Each scene shows the same named points in several views. A view is turned or mirrored, shifted and resized as a whole, has a little noise and may leave points out.

Scene 1
View 1
j_506: [-10   7  -2   2 -13   7  -8   1  -5   2  -7  -2  -5   2   0   4   6  17
   8 -10]
j_613: [ -2   4  -6   9   0  12 -11   4   1  -6  -3  -1  -6   7  -9   3   5   8
  -2   0]
j_936: [ -8   0  -5   7   3  -2 -14  -6  -5   2   0   2  -1   6   1  -4   6   7
  -3 -14]
j_196: [  1   5   8   8 -11  15   4  -5 -10  -9 -13 -22   2  11   3  -5  17   4
   3   2]
j_195: [-10   2  -4   0  -7   1  -6  -7  -7   3  -5   2  -4   4   7  -2   4  10
   2 -14]
j_138: [ -8  -2  -9  10   9  -3 -20  -2  -2   1   3   3  -1   7  -6  -3   7   7
  -6 -13]
j_279: [ -5   3  -2  -2 -10   9   5  -9  -9  -5 -10  -4  -6   6  14  -4   2   2
   3  -6]
j_334: [  1  -2   0  13   6   8  -9  -4  -5  -8  -3 -12   2  14  -4  -6  14  -1
  -7   0]
j_186: [ -1  -6  -4  10  12  -3 -12 -11  -8  -4   1  -6   3  14   3 -12  10  -6
  -9  -8]
j_456: [-5  2 -4  5 -2  6 -8 -4 -5 -3 -5 -1 -3  7  1 -2  5  5 -1 -7]
j_432: [-3  1 -3  5 -2  8 -4 -5 -5 -5 -5 -3 -3  9  3 -3  6  2 -2 -4]
j_142: [-5  3 -8  3 -1  7 -7 -1 -1 -4 -3  6 -7  5  1  0  0  6 -1 -6]
j_967: [-12   4 -10  -3  -6   2  -9  -3  -2   4  -3  14  -9   2   5   2  -6  12
   2 -16]
j_479: [ -6   5  -4   8  -3   9 -13   5   0  -2  -4  -2  -3   5 -10   4   8  13
   1  -4]
j_824: [ -4  -5  -1   6   7  -5  -6 -16 -11  -2  -2  -6   3  12  11 -14   9  -5
  -7 -13]
j_369: [ -6   1  -8  -1  -2   4  -2 -10  -5  -2  -4   7  -6   7  12  -5  -2   1
  -2 -11]
j_247: [ -1  -2  -6  16  14   5 -22   4   2  -6   3  -3   0  11 -16  -2  11   4
  -9   0]
j_449: [ -9  -1 -14  -2   3  -1  -7 -11  -3   1   0  17 -10   5  11  -5  -9   1
  -4 -15]
j_92: [ -7  -2 -13   5  10  -2 -16  -4   0   0   4  13  -5   7  -2  -4  -2   3
  -8 -12]
j_425: [ -8   2  -2   2  -4   1  -7  -8  -8   3  -5   0  -3   7   7  -4   5   7
   1 -14]
j_408: [ -1  -5  -6   9  13   1 -11  -9  -4  -6   2  -1   1  12   2 -12   6  -6
 -10  -6]
j_33: [  0  -1   6  10  -1   5  -2 -11 -13  -6  -7 -21   5  14   6  -9  17  -2
  -3  -3]
View 2
j_449: [ -1  10   7  -1 -20  -8   1  -7  10 -15  -4  -2  15   4   2   6   1  -1
   0   5]
j_479: [ -6  14   2   5  -4  -6   5  -3   8   0  11  -6  -3  -8   2   3 -13   3
   3   0]
j_142: [-2 11  4  4 -9 -9  0 -6 10 -4  2 -5  5 -3  0  4 -7  1  2  1]
j_432: [ -2   4   6   7  -4  -4   1  -6   6   2   1  -3   5  -3  -2   3 -11   0
  -1   3]
j_425: [ -8   8   7   6  -6   1   5  -3   7  -6   1  -3   2  -3   2   5 -13  -3
   1   0]
j_408: [  3  -1   9   3 -13  -2   5  -1   1   4   7  -1  14   0   5  -2  -6  -2
  -3   8]
j_247: [  1   5   5   3  -9  -5   9   3   2   9  23  -3   5  -7   8  -6 -10   4
   0   4]
j_613: [ -1  11   2   4  -4 -10   4  -3   8   4  11  -6   0  -8   1   2 -10   4
   2   2]
j_824: [ -3  -6  12   5 -12   6   5  -2  -1  -1  -3   2  14   3   2   1 -11  -7
  -6   7]
j_369: [ -3   6   7   4 -11  -5   0  -8   9  -8  -6  -3  10   2  -1   5  -6  -2
   0   4]
j_506: [-12  15   4   7  -2  -4   3  -5  11  -9   0  -5  -6  -6  -1   8 -15   0
   3  -3]
j_138: [ -4   9   7   1 -15  -2  10   2   4  -6  15  -1   7  -1   9  -2  -9   0
   1   3]
j_92: [  0  11   5  -2 -19  -7   6  -2   7  -8  10  -3  11   2   8   1  -2   0
   1   5]
j_196: [ -7   1   6  13   6   0  -1  -8   6   7  -7  -4  -3  -7  -8   6 -19  -2
  -2   0]
j_967: [ -8  16   4   1 -14  -8   2  -6  13 -16  -2  -5   6   1   2   7  -5   0
   4   0]
j_195: [-10   9   7   5  -9   0   3  -5   9 -12  -4  -2   3   0   1   7 -11  -3
   0   0]
j_456: [ -4   7   6   5  -6  -3   3  -5   7  -2   3  -4   4  -3   0   3 -11  -1
   0   2]
View 3
j_432: [-3 -4 -3 10  6  1 -6 -4  4  2  6  8 -5  6 -5 -2  2 -7 -2  9]
j_33: [ -3   1  -3   8   0  12 -20  -6  16  -2   7  -3 -11   9   1 -11   3  -1
 -11   7]
j_196: [ -5 -12  -3   6  -6  11  -5  -9   5  -3  11  -7  -7   3  -8  -8   3  -9
  -9   0]
j_967: [ 10  -9  -4  14  22 -21   7   5  -8   5  -3  18  -3   5 -11   6   5 -12
   4  12]
j_936: [  9  -2  -5  11  14 -11  -9   0   7   3  -4  13  -5   7  -3  -4   3   0
  -3  12]
j_824: [  2   8  -2  12  17  -1 -24   5  14   4   0   5 -14  10   4  -5   4  -4
  -8  15]
j_279: [  2  -9  -1  11  12  -4  -1   3  -2   2   6  -3 -12   2 -10  -1   4 -21
  -6   4]
j_186: [  0  10  -3  11  13   0 -23  -1  15   3   1  13  -7  11   5  -5   2   5
  -4  18]
j_334: [ -6   2  -2   9   1   8 -15 -11  13   0   6  12  -3   9   1  -7   3   7
  -2  11]
j_425: [ 9 -7 -5 11 10 -8 -4 -1  4  0 -1  7 -6  5 -7 -7  4 -3 -5  7]
j_408: [ -4  10  -1  12  15  -1 -18  -2  11   4   2  18  -5  11   4  -1   3   2
   1  19]
j_613: [ -1  -8  -5  10   4  -2   2 -12   2   0   3  20   4   6  -8   0   3   5
   5   8]
j_369: [  1  -2  -2  14  19  -7  -5   5   0   5   3   8 -11   5  -5   3   5 -17
  -1  12]
j_92: [  6   2  -4  15  24 -16  -5   1   1   6  -5  25  -3   9  -1   3   3   0
   5  18]
j_479: [  6 -11  -7   9   2  -6   4 -11   1  -1   1  16   2   6  -9  -4   3   5
   0   5]
j_195: [ 10  -9  -5  10  13 -10  -3   3   2   1   0   3  -9   5  -9  -5   5 -10
  -6   6]
j_138: [ 11   0  -8  12  14 -13  -8  -4   7   2  -6  23   0   9  -2  -4   3  10
   1  14]
View 4
j_186: [-11   0   0  -1   4  11  -1   1  11   1 -15   3   3 -11   4  -5  17   1
   6 -12]
j_506: [ -8 -12  25   2 -13  19  -3  18   5 -11  15 -11   7  -3  -4   2   5   6
 -13  -7]
j_279: [  2 -14   9  -6 -18  22   7  13   8  -3   5 -11   8  -1   8   0  13  -9
  -9  -2]
j_196: [ -5 -19   9   7  -3  26  12  18  18   1   6 -15   5   2   3   9  12  -3
 -12  -5]
j_456: [-4 -6 14  2 -6 15 -1 10  4 -6  4 -4  5 -5 -3 -2  8  2 -5 -6]
j_967: [  0  -2  24  -8 -23  13  -9  10  -7 -14  10  -3  11  -8  -2  -9   6   1
  -6  -6]
j_195: [ -7  -7  19  -6 -17  16  -5  11   5 -10   5  -9   9  -8   3  -3  11   1
  -7  -8]
j_824: [-10  -3   2  -8  -5  13   1   1  13  -1 -13  -4   7 -14  11  -5  21  -2
   5 -11]
j_408: [ -5   0  -1   0   3  11   1   1   6   0 -11   6   2 -10   1  -7  14  -1
   6 -10]
j_425: [-10  -6  17  -1  -9  16  -2  11   7  -8   5  -6   6  -7   0  -1  10   4
  -7  -8]
j_334: [-10  -7   1   9  10  17   6   8  13   4  -6   0   1  -3  -2   2  12   1
   0  -8]
j_138: [-12   4  15   2  -1   9 -11   4   1  -9  -2   4   3 -13  -7  -8   8  10
   2 -11]
j_142: [  1  -6  15   1 -11  15  -2  10  -3  -8   7  -1   6  -3  -4  -5   6  -2
  -5  -4]
j_33: [ -8 -14   2   5   3  22  11  12  19   5  -5 -11   4  -1   6   5  17  -3
  -5  -7]
j_247: [-10   2   7  16  16  10  -5   6   3  -2  -4  10  -2  -7 -14  -2   3  10
   4 -11]
j_449: [  5   1  12 -13 -25  10  -7   2  -9 -12   0   3  10 -11   3 -14  10  -7
   1  -5]
j_92: [ -3   5  12  -3  -8   6 -10   1  -8 -10  -2   8   5 -11  -5 -13   6   2
   5  -8]
j_613: [ -3  -5  13  11   2  16  -1  12  -1  -5   9   1   2  -1 -12   0   1   3
  -5  -6]
j_479: [ -8  -7  19   9  -1  15  -3  15   2  -7  11  -2   2  -3 -11   1   2   8
  -8  -7]
j_432: [ -3 -10   8   3  -5  18   4  10   6  -2   2  -3   4  -3  -1  -1  10  -3
  -4  -5]
j_936: [-13  -3  19  -3 -10  13  -7   9   6 -10   2  -5   7 -11   0  -4  10   7
  -4 -10]
View 5
j_279: [  4  -1   1 -12 -12   3  -9  -8   1   5   1   5  -9  -5   6  -4  -2  -2
   3  -2]
j_142: [ -6   7   2  -4  -7  -1 -14   2   2   1   0   1  -2  -5   3  -1  -1  -1
   2  -3]
j_506: [ -6   0  -6  -5 -14  -2 -11  -2   2  -5   1   4  -1  -2  -3   2  -3   0
  -5  -8]
j_425: [ -3   2  -2  -8  -8   0 -13  -3  -1  -1   1  -1   2  -1  -4  -6  -4   0
  -2  -5]
j_138: [ -9  11   3  -6   2  -3 -18   3  -3  -2  -1  -8   8  -2  -8  -8  -4   0
   0  -2]
j_92: [-11  11  10  -6   4  -2 -19   6   0   0  -3  -7   1  -7  -3  -6  -4   0
   3   0]
j_432: [  3   6  -1  -6  -8   0 -10  -3   0   4   1   0   1  -4   3  -6   0  -2
   4  -3]
j_196: [ 11   1 -12  -6 -18   1  -3 -10   0   5   3   6   3  -1   5  -6  -2  -3
   2  -5]
j_195: [ -5  -1   1 -11  -8   0 -14  -4   0  -2   0   1  -5  -3  -3  -4  -5   0
  -3  -4]
j_369: [ -3   3   7 -11  -5   1 -14  -3   1   4  -2   0  -8  -6   4  -4  -3  -1
   3   0]
j_186: [  5  10   4 -11   3   1 -14  -3  -4   6   1  -9   9  -2  -1 -18  -4  -2
   6   2]
j_449: [-11   4  15 -12   1   0 -19   2   1   2  -3  -3 -12  -8   2  -3  -4   0
   3   1]
j_613: [ -5  12  -5   2  -9  -4 -11   3   2   1   1  -2   8  -3   2  -2   1  -2
   2  -5]
j_456: [ -2   6  -1  -6  -7  -1 -12  -1   0   2   0  -1   1  -3   0  -5  -2  -1
   2  -4]
j_936: [ -5   4   3  -9  -1   0 -16  -1  -2  -1  -1  -4   3  -2  -5  -9  -5   0
   0  -2]
j_967: [-13   1   6  -9  -6  -1 -17   3   2  -4  -3   1 -10  -5  -2   2  -4   2
  -2  -4]
j_247: [ -2  20  -4   2   0  -6 -15   6  -1   3   1 -10  19  -2  -3 -10   0  -3
   6  -3]
j_408: [  2  13   6  -9   3   0 -15  -2  -3   7   0  -8   7  -4   1 -14  -3  -3
   8   1]
j_33: [ 15   4  -7 -10  -9   3  -6 -13  -4   6   4  -2  10   0   0 -17  -3  -3
   5  -2]
j_334: [  9  12  -5  -4  -5  -1 -10  -3  -2   6   2  -5  13  -1   2 -14  -1  -4
   6  -2]
j_479: [ -5   9  -7   0 -10  -4 -11   3   1  -3   1  -1   9  -2  -2  -1  -1  -1
  -1  -7]
j_824: [  7   4   6 -16   2   4 -14  -9  -5   7   1  -5   3  -2  -2 -19  -5  -1
   5   3]
View 6
j_456: [ 6 -5 -6  2  5 10  1  1 -2  4 -7 -5  6  3  6  3 -2  4 -4  1]
j_408: [  0   2 -20   8  10  17   3  -6   9   6  -5 -12  -1   2   4   1  -9  -7
  -4   7]
j_195: [  5  -6  -2   1   2   5   1  -2  -5   4 -12 -11  11   6   7   6  -2  10
  -1   1]
j_279: [  5   3   0   7   9  -3   5  10  -8   2 -14 -13   7  -4   8   4  -3   8
  -3   6]
j_425: [ 7 -4 -6  1  0  8 -3 -1 -2  5 -8 -6  8  4  8  7 -2  6 -2  2]
j_449: [ -3  -6  -9   3  16   8  16 -12  -5   3 -13 -19  18  10  -1  -1  -6   9
   0   2]
j_247: [  4  -9 -19   3   5  28  -7  -3  12   6   6   6  -1   5   3  -1  -4  -9
  -8  -3]
j_369: [  0  -3  -5   5  12   4  10  -1  -6   2 -12 -14  11   4   3   1  -6   8
  -2   3]
j_936: [  4  -5 -10   1   2  14  -1 -10   2   5  -7  -9   9   7   5   6  -4   3
  -1   2]
j_824: [  3   7 -18   9   3  11  -1  -4   8   5  -9 -16  -1  -1   8   8  -8  -6
  -1  10]
j_334: [  6   2 -14   8   4  15  -6   6   7   6  -1  -2  -6  -3   8   4  -6  -9
  -6   5]
j_432: [ 4 -1 -7  6  8  8  0  7 -1  4 -7 -6  4 -1  8  3 -4  1 -5  3]
j_967: [  2 -13  -1  -2   9   8   9  -7  -8   2 -11  -7  19  10   1   2  -1  15
   0  -4]
j_33: [ 10   9 -11  10  -3   5 -10  10   5   6  -9 -10  -7  -8  14  10  -6  -6
  -3  13]
j_479: [  7 -12  -4  -1   2  15  -6   5  -2   5  -1   7   5   5   6   2   1   4
  -8  -6]
j_506: [  9 -10   4  -2  -2   6  -5   6  -9   3  -9   2  11   4   9   6   2  12
  -3  -4]
j_613: [  5 -11  -8   2   8  17  -3   6   0   4   1   6   4   3   5  -1  -1   0
 -10  -5]
j_142: [ 3 -8 -5  3 11 11  4  2 -4  3 -7 -3 10  5  4 -1 -3  7 -6 -2]
j_186: [  2   4 -20   9   4  16  -1  -8  11   7  -6 -14  -3   1   5   6  -9  -8
  -2   9]
j_196: [11  4  0  7  1  0 -8 21 -5  4 -9 -2 -3 -9 15  8 -1  2 -6  4]
j_92: [ -1 -11 -15   1  11  20   8 -15   3   4  -5 -10  13  12  -1   0  -6   2
  -3  -1]

Which points are out of place in each view (at most two, in the order of its rows)? Write - if all are in place.
view 1: j_196, j_425
view 2: -
view 3: j_967, j_279
view 4: j_33, j_936
view 5: -
view 6: j_824

Scene 2
View 1
j_584: [12 -3 -1  6 -8  7  9 -9  3 -4 -3 -4  2  6  4 -4  2  0  0  0]
j_40: [  3  -8  -3  -3   6   7   5  -3  -5   3   8 -11  11  16 -13 -23  -6   9
  -7   1]
j_729: [ 2 -7  4 14 -6  9  6 -5 -5  4  4 -1  9  4  0 -6 -5 11  2 -9]
j_307: [ 8 -2 -1 -2 -2  9 11 -8  6 -1 -4 -8  5 14  0 -8  0 -3 -8  5]
j_646: [  7  -7   0  -6   4   6   6  -6   0   0   1  -6   7  17 -10 -17  -4  -3
  -8   2]
j_34: [  6  -6   8  -1  -2   7   7  -8   2   0  -5   3   3  13  -2  -2  -3 -11
  -6  -3]
j_474: [ -7 -12  11   1   7   8   1  -2 -10   8   7   2  14  15 -14 -15 -13   3
  -8 -11]
j_15: [  8  -3  -1  -5   1   8  11  -7   6  -1  -4  -7   6  16  -2 -11  -1  -4
  -9   6]
j_423: [ 12  -5  -4   1  -2   5   7  -6  -1  -3   3  -7   4   9  -4 -14  -1   2
  -1   1]
j_952: [  6  -9   0   5  -1   5   4  -5  -8   0   9  -4   7   6  -7 -16  -5   9
   1  -6]
j_963: [  5  -3  -3   8  -5  10   9  -7  -1   1   2 -10   9   6   1 -11  -2  11
  -1   0]
j_928: [  2 -10  13   2   0   6   3  -6  -4   2   0   7   5  12  -6  -5  -8  -8
  -4 -10]
j_332: [ 11  -7   6  10 -10   4   4  -8  -2  -4   2   6  -2   0   3  -1  -1  -3
   6  -9]
j_82: [  1  -5  -5   3   2  10   8  -4  -4   4   6 -13  13  11  -6 -20  -6  15
  -5   1]
j_460: [ 10  -7   0   0  -2   6   5  -6  -2  -2   3  -3   3   9  -4 -11  -2   0
  -1  -1]
View 2
j_474: [-11   7   8  13   5  -3 -13  12  15   4  -4   0  -9 -14  11 -22   5 -28
 -10  -9]
j_15: [-14   0  11 -14  -1   4  -3  -1   9  -9 -18  -5  -3 -10   3  -2   9  -9
  -7   5]
j_928: [ -6  20   0   4   5   2 -12  -3   7   1  -8   5  -5  -9  10 -10   1 -18
  -4  -1]
j_34: [ -6  17   4  -9   1   4  -8  -7   4  -6 -13   3  -3  -9   6  -1   4 -11
  -2   4]
j_332: [ -3  18 -15  -4   7   0  -4  -7   2   5  -7  10   6   9   8  -2   4  -4
  -8   4]
j_460: [-14   4   0  -7   7   0  -3   0  10   1 -15   1   2   1   7  -5   8 -12
 -11   1]
j_423: [-17  -1   0  -9   8  -1  -1   2  10   0 -17  -3   4   2   5  -5  10 -11
 -13   3]
j_40: [-22 -11  11   0   7  -3  -3  14  19   1 -15  -8  -2  -7   7 -15  12 -23
 -16  -4]
j_82: [-18 -16   6   1   2  -3   2  17  15   1  -9  -6   0  -3   1 -16  11 -12
 -18  -3]
j_729: [ -4   3  -9   6  -1  -2  -1   9   6   6   1   5   3   3   3 -15   3  -3
 -12  -2]
j_307: [-13   0   8 -13  -1   3  -1  -1   6  -9 -16  -4  -2  -8   1  -1   9  -6
  -8   5]
j_584: [ -8   3  -6 -12   0   2   1  -3   3  -4 -13   2   4   4   1   1   8   3
  -9   7]
View 3
j_34: [-17  -4  -6  -9  -3   8 -31  11 -13   2  -8   9   7   9  -9  -2   4   8
   5   8]
j_40: [  6   1 -16   2   9 -15  19   8  -7  -5  -7  15 -16  -6 -14   3   1   3
  -4  -5]
j_729: [  4  -8 -10   5  -9  -2   0  15   0   6 -17   0   7  -7 -14  -6  -2  12
 -32  11]
j_15: [ -7   7 -18 -12   5  -3 -15   7 -13  -9  -5  15  -3   4 -13  -7   8   3
   0   1]
j_952: [  6  -4 -11   8  -2  -2   9  12  -3   9 -14  10  -9  -8 -23   5   3   9
 -19   4]
j_307: [ -8   7 -18 -12   1  -1 -15   6 -13  -8  -7  14  -1   3 -13 -11   9   3
  -5   3]
j_646: [ -4   2 -13  -4   7  -7  -2   7 -12  -4  -7  17 -12   1 -13   3   5   2
   5  -3]
j_423: [  1   4 -16  -3  -1   2  -5  10  -8   2 -10  16  -9  -3 -24  -3  12   3
 -13   2]
j_82: [ 10   4 -20   0   6 -16  17   8  -3  -8 -10  12  -9  -9 -14  -6   4   5
 -17  -1]
j_963: [  6   4 -20  -3  -3  -3   2  11  -3  -3 -13   7   0  -6 -19 -12   7   5
 -27   5]
j_474: [  0 -17  -1  14   4 -14  12  12  -5   4  -9   2  -4  -4  -1  13 -15  12
   2   2]
j_584: [ -3   5 -17  -9  -7  10 -19  11  -7   3 -13  10   5  -1 -23 -12  13   6
 -23   8]
View 4
j_928: [-27   9 -10   6  -1   0   3  -5 -11  21  -8  25 -26  -3   9   6  -6   7
   2  -9]
j_646: [-15   1  -7 -23  -6 -15   2   1  -6  -1  -7  20 -19   6   1   5 -11 -14
   3 -16]
j_82: [-27  -9   3 -18   1  -7   4  16  -8 -12  -2  17  -4  21   5  -6  -9 -13
  13   1]
j_729: [-38  -3  -1  15   5   1   6  11  -5   2  -1  21  -8  12   8  -5  -1   5
   3   9]
j_963: [-26  -4   1   0   2 -11   6  16   3 -13   1  17  -5  15   3  -4  -2  -5
  -3   4]
j_460: [-27   6  -8  -8  -1 -10   0   3  -3   1  -2  22 -15   8  -2   2  -4  -5
  -9  -5]
j_952: [-39   0  -8 -10   2   0  -2   9 -10   0  -2  26  -9  15  -2  -6  -7  -6
   2   2]
j_34: [-16   7  -7   4  -6 -14   6  -3   0  12  -5  21 -26  -5   8   9  -5   3
  -9 -11]
j_584: [-22   6  -6   9  -1 -18   5   8  10  -7   3  18 -13   6  -2   3   1   1
 -22  -1]
j_307: [ -9   1  -2  -6  -6 -23   8   6   5  -5  -3  15 -19   5   4   6  -6  -8
 -10 -11]
j_15: [ -8   3  -1 -12  -7 -23   8   4   4  -3  -3  15 -19   4   4   8  -7 -10
  -7 -14]
j_332: [-37   7 -11  18   4  -4   2   4   1   4   0  23 -14   6   0  -1   3   8
 -15   5]
j_40: [-25  -6  -2 -29  -2  -8  -1  10 -13  -7  -6  21 -11  17   2  -3 -13 -16
  15 -10]
j_423: [-26   4  -8 -12  -1 -14   0   6   0  -6   0  21 -13  11  -5   0  -4  -8
 -11  -6]
View 5
j_474: [  2  -2   4   2   5  -6  -1   4   3   5  14   5   7 -17  -1   7  -8  -4
   1  -4]
j_963: [  4   0  -2  -3  -1  14  -6  -9  -6   5  -1  14  -3  -6  -2 -13  -2   3
   1  -6]
j_15: [  2   5   4   1  -5   6   3   1 -14  -7 -11  11   1  -8  -1 -11  -1  -3
   8  -3]
j_307: [  3   5   4   0  -6   9   0   0 -13  -6 -10  11   0  -7  -2 -12   2  -2
   7  -5]
j_460: [ -2  -3   4   5   0  10  -1  -6 -10  -2   0   9  -3  -6   0  -5  -1  -1
   3  -4]
j_584: [  1  -1   4   4  -6  22  -2  -5 -13  -2  -5  11  -7  -2   2 -12   4   4
   0  -7]
j_40: [  3   3  -4  -7   7  -4  -1 -12  -5   7   0  14   6 -11  -6  -9 -10  -3
   8  -2]
j_82: [  4   2  -4  -8   5   0  -4 -12  -5   9   1  14   4  -9  -5 -10  -8  -1
   6  -4]
j_729: [ 4 -4  1  0 -2 16 -8 -4  0  9 10 10 -3 -9  0 -4  0  6 -5 -9]
j_928: [  0  -3   9  10  -3   8   0   8  -4  -4   8   2  -2 -12   2   6   0  -2
  -1  -7]
j_34: [ 2  2  9  8 -6 11  1  9 -9 -9 -3  5 -2 -9  2 -1  3 -1  3 -6]
j_423: [ -2  -3   3   2   1   9   0 -10 -11  -2  -3  11  -2  -5  -1  -9  -2  -1
   5  -4]
j_952: [ -1  -7   2   2   5   6  -2 -13  -4   5   8   9  -2  -7  -1  -3  -6   1
   1  -5]
j_646: [  0   3   5   2   2  -3   4  -3 -11  -5  -5  10   3  -9  -2  -5  -5  -6
  10  -2]
j_332: [ -3  -8   9  11  -4  23  -4  -3  -7  -1   6   7 -10  -2   5  -3   4   5
  -5  -9]
View 6
j_40: [ -6  13 -13   8   4  -5 -15   2  10   2  13  -1 -11   2  -9 -11  -4  25
  -5  -6]
j_307: [ -8  -2   8  -8  12  -5  -8  -7  10  -4   2  -6  -3   1  -8  13   1  20
 -20  -6]
j_15: [ -6  -2   5  -6  13  -6  -9  -8  12  -4   2  -5  -1   3 -12  10   2  24
 -19  -8]
j_963: [-12   2  11  -3   4  -9  -4  -4   3   1   7  -4 -14 -11   5  11  -1  10
  -7  -1]
j_584: [ -9  -1  21  -6   7   1  -3 -13   1  -1   0   0  -8  -8   4  15  -3   8
 -22  -1]
j_34: [  2  -3   4 -12  10  -4 -11 -12   7  -1 -10   8   9   2   3  18  -4  15
 -19  -8]
j_952: [ -4  13   0   6  -1   4 -13  -3   1   7   7   9 -12  -5   7  -8  -9  11
  -7  -3]
j_729: [ -6   8   6  -4  -2  -4  -8  -4  -1   7   3   9 -11 -12  18   8  -8   2
  -1  -1]
j_460: [ -4   5   6  -1   6   4 -10 -10   4   3   1   5  -4  -2   0   2  -6  15
 -20  -5]
j_474: [  7  13 -23  -1   3  -8 -21   0   8   8   1  17   2   3   7  -5  -8  17
   7 -10]
j_928: [  7   2  -5  -9   6  -2 -17 -11   7   6 -10  18   9   2  11   9  -8  11
 -10  -8]
j_332: [ -2   2  21  -6   3   9  -7 -15  -3   6  -9  16  -4  -9  18  11 -11   0
 -22  -2]
j_82: [-11  12  -5   7   2  -7  -9   3   7   2  16  -5 -17  -6  -3  -5  -2  18
   0  -3]
j_646: [ -3   5  -5   0   9  -3 -14  -5  11  -1   5   1  -1   6 -11  -2  -1  27
 -17  -8]

Which points are out of place in each view (at most two, in the order of its rows)? Write - if all are in place.
view 1: -
view 2: -
view 3: j_34
view 4: j_332
view 5: j_40
view 6: j_963
